Each row is a point on a landscape with many valleys, with its height.
A ball rolls from a point to the lowest of its 2 nearest points, and stops where none of them is lower. Distance is the straight distance between rows; heights are no part of it.
<311> height 278: [134 105  99 101 101  85 106 113  97 117  96 122  59  89  97 101 159  61
  77  89  69 118 136 128]
<87> height 529: [ 94 150 131  98  88  75  94  99 114 141 114  82  59  76  85 128 128 100
 108  55  63 139  79 104]
<166> height 507: [ 96 101  51 136 107 103 108 125 104  92  77 101  98 115  72  94 119 101
 122 143  96  62 130 120]
<59> height 408: [128  87 103  96  94  70  95  77 105 131 119 108 108  71 108 115 107  69
  73  89  84 139 116  73]
<53> height 332: [ 63  70 118 129 130 109 108 109 104 116 125  90 123 130  82  84  72 151
 109 108 108  71 107  97]
<508> height 707: [114  94 103 111 109  86  77 114  69 119 107  93  58  62  69  78 122  93
 141  96  82  99  79 130]
<503> height 344: [ 86  85  61 112  84 107 129 127  69  74 119 114  84 124  87 134 116 130
 141  95 108  50  76  97]
<745> height 435: [ 54  87 115 114  79  89 106 109  97 124 103 108  89  85 116 116 113  94
  94  91 100 101 113 110]
<855> height 482: [104  49  75 102 138 116  88 108 141  79 104  80 107  72 121 102  56  95
  80 100 102  86 142  59]
<998> height 599: [ 82  98 103  70 135 100  57  77 133  97  73  65 105  97 157  75  76  90
 114 116  88  63 129 124]
<617> height 297: [ 68  91  56  80  61 100 134 117  74  63  91  72 127 123  87 104 111 116
 133 102 139  89  81  62]
<71> height 289: [120  89  88  69  92  83  98 104  89 109  75  80 116 104  85  76  91 128
 115  89  89  78 105  99]
<618> height 574: [111 124  83  71  78  82 123 119 115  99 100 141  88 122 132  72 122  93
  76  98  63  67  98 115]
<208> height 545: [140 122  84  56  83 108 123 111  98  90  79 138 111 148 100  77 126  99
  69  86  91  94  95  94]
<22> height 550: [112 160 112  86  86  81 111 114 101 120  97 101  89  81 111 111 119  93
  85  66  63 142  82 135]
<451> height 399: [ 62  85  53 124 123 118 110 122  75  94 113  98 118 107  74 147 125 126
 119 117 115  65  92  93]
<613> height 543: [119  95  62  96 112 106  76 140 110  94  96 113  89  93  83  68 110  83
 109 128  69  97 137 104]
<281> height 600: [116  88 115 107  85 102 138 123  61  81  85 126 138 128  89  55 114 102
 109 115  98 108  62 110]
<983> height 660: [143  76 124 110 126 128  83  90  80  83 101  94 120 109  88 105  79  97
 103 123 105 100 122 145]
<830> height 546: [126 102 108 140 112  79  71 100 120 143 100 129 100  79  95 101  71  96
 124  73  60 135 134  64]
<135> height 459: [ 81 100  56 130 109 109 148 131  79  72  89 106 119 119  91 127 151  96
 119 147 103  72 103 122]
<46> height 652: [103 157 105  78  95 112 110 115 108 101  59 120 126 152 103  84 128 119
 100 126  66  82  69 145]
<427> height 439: [ 62 101  91 127  92 130 125  96  98  36  99 112 118 138 123 140 100  98
 102 137 149  81  86  96]
<132> height 540: [ 71 102  99 115 113 104 101  68 122  81 104  94 107 131 112 129  67 115
  53  96 147  64  93  62]
<671> height 491: [ 54 113 134 125 103 110 116  67 115  73 114 105 108 138 119 128  86 111
  79 123 144  63  86 112]
<327> height 619: [132  89 134  87 108 110 109 105  62  80  96 129 115 118  93  92 127 103
 111  91  94 130  76 109]
<715> height 547: [127 138  82  94  63 110 128 108 112  70  66  75  74  89  62 103 115  81
  75 112 116 113  71 130]
<554> height 693: [116  63  84 122 125 100  58 122  96 128 103  86  67  35  69  89 115  83
 138  98  70 124 107  92]
<123> height 531: [112  75  67  78 128 109  66 121 134 102 111  98  87  57 121  87  87  81
 102 110  68  92 147  77]
<305> height 644: [130  90 119 118 101 122  90 101  83  75 105 117  76 111  80 104  96  85
 124 108 133 110 138 128]
<249> height 470: [109  64 107 133  81  98  85  97 113 134 126 104  70  60  82 109 126  63
  74  82  73 161  95  73]
<95> height 293: [ 86  90  92  99  92 130 125 131  75  41 123 135  71 112  95 154 126 119
 146  88 111  89  55 122]
<792> height 223: [ 85 104  55  65  95  93  90 116  89  81  99  96 121 107  98  96  90 125
 125  81 108  82  76  54]
<413> height 506: [ 97 139 135  92  98  80 105  59  96 156 144  87  77  94  74 141 145 106
  91  66  79 119 110 107]
<929> height 622: [100 112 130  83  89  65  70  46 136 146 112  80  90  76 125  93  73  98
  85  61  89  74  93  58]
<667> height 538: [ 63  98 108 106  95 103  91  64 113  59  83  75  95 144 134  84  83  88
  91 126 136  47 119 109]
<800> height 415: [110  73  77 102 113 113 107 107 129  87  81 107 101  93 108 131  86 104
  61  84  91  85 143 109]
<966> height 349: [112  94  99 103 108 114  99 120 138 102  91 126  85  81 118 109 111  66
  50  97  69 115 146 133]
<858> height 472: [130  95  74  47  83  88  75  71  85 101  54  72  86  79 113 115 102  77
  92  87 115 110  95 111]
<300> height 628: [126 148 116 105 104 104 117 107 103 122  51 106 125 112  90  69 115 110
  52 113  61  88  71 147]
<701> height 533: [ 87  95  95 109 102  76 117 116  88 117 140 116 136  79 101  56  85 103
 100 127 113 120  78  52]
<133> height 259: [ 73 133 130  81  81 121 126 105  88  66  84  95  90 132  89 130 102 116
 134 112 142 103  96 145]
<915> height 478: [109  92  90 123 110  87 102  79 106 128 109 106 141  78 107  70  91  74
  65 133 101 119 104  58]
<677> height 757: [106  87  91 119  78 119  97 117 112  68  47  99  98 103  99  75  26 116
  98  95 125 102  73  90]
<410> height 433: [109 111 123  95 110 117 108  91 107  69 149  94 105  96 138 111  65 110
  98 103  92 131 101 107]
<286> height 58: [102 110 121 116 126 109 123 117  72 107 117 107  73 117  50  85 181  89
  80 123  77 112  67 130]
<813> height 387: [ 65 129 125  88 104 111 101 121 100  92 129 114  88  99 123 132 104 100
 105  99  96 121  97 125]
<346> height 515: [108  75 134 135  85 106  64 100 120 152 118 114  91  76  87  86 100  80
 113  72  70 165 119  43]
<557> height 675: [ 66 122  85  97 111 107 117 123 101  87  70 108 128 132 110  92 109 129
  89 127  60  50  81 124]
<75> height 432: [ 88  73 140 147  88  94 101  56 102 134 152 107  65 102 106 131  89  98
  77  59 122  97  96  75]
<27> height 477: [ 78  93 151 105 101 100 103  63  94 154 147 117  85 133  83 115 122 114
  96  60 105 111 127  88]
<556> height 313: [ 78 111  90  81  98 128 120 150  88  48  91  88  85 104 116 143 109 125
 148  95 107  98  97 143]
<303> height 362: [ 75  89  90  53  54 103 110  91 100  65  70  65 115 115 113  77  96  98
 110  96 137 117  96  80]
<647> height 409: [104  95  68  69  64 139  90  84 103  61  87  86  81 126  84  95 108  98
  98  97 137  95  87  91]
<478> height 573: [ 83  75  98  84 124  84  73  80 116  58  92  63 104 111 148  44  81  86
 120 134 109  49 123  93]
<999> height 680: [128  58 115 130 132 104  94  82  77 109  83  71 123  70  98 128  70  98
 104 105 103 118 112 121]
<321> height 372: [ 47 105  53 122  79 115 125  94 100  58  89  84 125 130 119 111  89 122
 120 116 156  71  70  55]
<817> height 591: [140 122 117 113 109  73 116 111 119 142  75 112 136  70  97  70  78  91
  65 117  52 106  86 119]
<959> height 430: [ 72  47 106 104  90 114  96  76  93 136 110  81  99  93  96  99 130  90
  57 103 109 103 105  98]
<369> height 516: [126 107  79  70 104 108  97  89  88  65  82 140 133 153 107  90 100 105
  90 110 114  90 110  62]
<502> height 623: [104 113 101 124 103 105 102 104  93  89 114  91 105  89  71 102  98  87
 105 132 133 148 117 113]
<942> height 626: [ 86 150 130  94  92  74 116 114 133 118 127 114 104  96 122  66  88  99
  79 106  73 113 114  95]
<519> height 353: [ 87  63 116 133 100 107 103  82 121 134 137 101  74  91  82  91  94  81
  60 105 129  95 103  79]
<447> height 728: [102  60 100  98 108 126 109  59  74  68  90  66 106 121  92 154  84 114
  94  89 142  88 100 118]
<372> height 589: [ 63 108 102 104 115  79  74  43 135 125 115  79  96  94 130 114  74 101
  67  85 118  64 104  72]
<693> height 570: [110 104  91 123 106  66  84 122  92 121  83 127  81  92  93 113  72 100
 147  64 106 123 135 100]
<735> height 722: [142 114  92 113  85  92 108 108  67  68 122 101  63  79  82  87  95  93
 125 109 110  86  68 117]
<85> height 677: [116  52  91  84 111 106  38 100  92 129  86  88  88  48  92  76 101  91
 142  79  68 109 111  58]
<822> height 483: [ 69 125  67  86 105 106 108 112  79  54  94 129 139 133 121 124 112 100
 102 137 129 100 108  78]
<873> height 505: [103 121  89  52 106 107  64 128 100  86  95  89  99  80 122 102  80 116
 136  77  68 123  89 108]
<121> height 544: [134  91  95 132 115  58 111  80  95 126  94 101 131  69 114  96  70  85
  63 125  82  79  94 108]
<185> height 571: [ 86  87 104 106  81  89 137 145  81  75 125 129 116 104  84  64  94 101
 121 117 124 124  89  75]
<17> height 705: [ 66 100  54 101 106  98 139 110 115  87  52  87 159 126 105  88 106 123
 103 130  93  64 105  90]
<481> height 441: [132 122  76  56  75 125  51  75  89  91  76 101  72 108  98 114 102  84
 105  85 117  96  81 100]
<159> height 508: [154 116  94  75  79  87 100  95  96 100  60  59  81  54  83  89 107  77
  86  92 105 122  89 133]
<25> height 148: [128 129 142 117 137  86 122  89  69 116 137 113  95 100  66 107 157  84
  97 121  71 145  97 127]
<943> height 307: [ 56 118 145 109  97 110 112  89  88 100 125 121  82 132  71 137 100 107
 126  85 158 100 118 120]
<192> height 738: [128 108 115 129  85 106 101 100  95  65 109 117  93 112  85  96  47 112
 101 104 125  88  64 112]
<577> height 473: [111  88 108  98 110  94  93  98  98  83 108  96 109  73 147  99  54 117
 117  87  80  95  77 116]
<238> height 662: [ 99  69  96  55  96  86  58  81 101 157 104  92 102  78 117  83 121 119
 125  59  57 104  98  58]
<497> height 214: [135 140 128 122 111  70 105  94  91 120 115 113  84  82  98 102 148  55
  98 106  81 152 128 130]
<483> height 592: [ 94 111  96 116  86 108 107 125 127  98  87  82  85  72  66  98  81  90
  75 109 121 128 102 119]
<906> height 601: [ 95 132 101  62 103  90  91 108 119 113 102 119 109 111 136  48  87 104
  91 103  61  92  90  89]
<787> height 398: [ 69  82  97 138 109 130 102 125 127 119  90  69 113 110  53  90  57 140
  96 106 117  85  82  99]
<737> height 706: [ 98  52 100 115 114  91  91  51  84 104  78  63 118  82  98 129  71 101
  82  96 139  90  90  92]
<645> height 346: [ 79 132 113  85  95 112  91  97  93 100 136 123  87 133  99 129 103 115
 109  87 130  98  95  82]
<761> height 646: [113  88 124  54  89  78  67  54 107 158  76  72  95  73 116  70 114  95
 105  73  69  78  93  83]
<871> height 525: [111 160 104  63  81  73  79 112 104 113  84 115  92  69 130  92  89  98
 130  62  66 129  88 111]
<614> height 247: [ 79  49 121 122 116 104 110 109 116 130 145 101 106 106  94  69  75 124
  71  90 106  84 115  61]
<793> height 347: [124  89 102  75 120  90  97  96  96 126 109  90 118 106 112 105 118 101
 105  87  81 113 137 100]

For each start below, name the point where the ball stops.
<87> -> <614>
<858> -> <792>
<613> -> <95>
<871> -> <133>
<737> -> <792>
<17> -> <95>
<830> -> <792>
<447> -> <792>
<123> -> <286>

Call two points neighbours if one is among the 2 nearest of the other. Go from one point of each pair to the other, from neighbour to neighbour, staying as low as possible. Name the highest point that can't be avoided.
<286>, <614> -> <613>
<614>, <95> -> <745>
<95>, <133> -> <556>
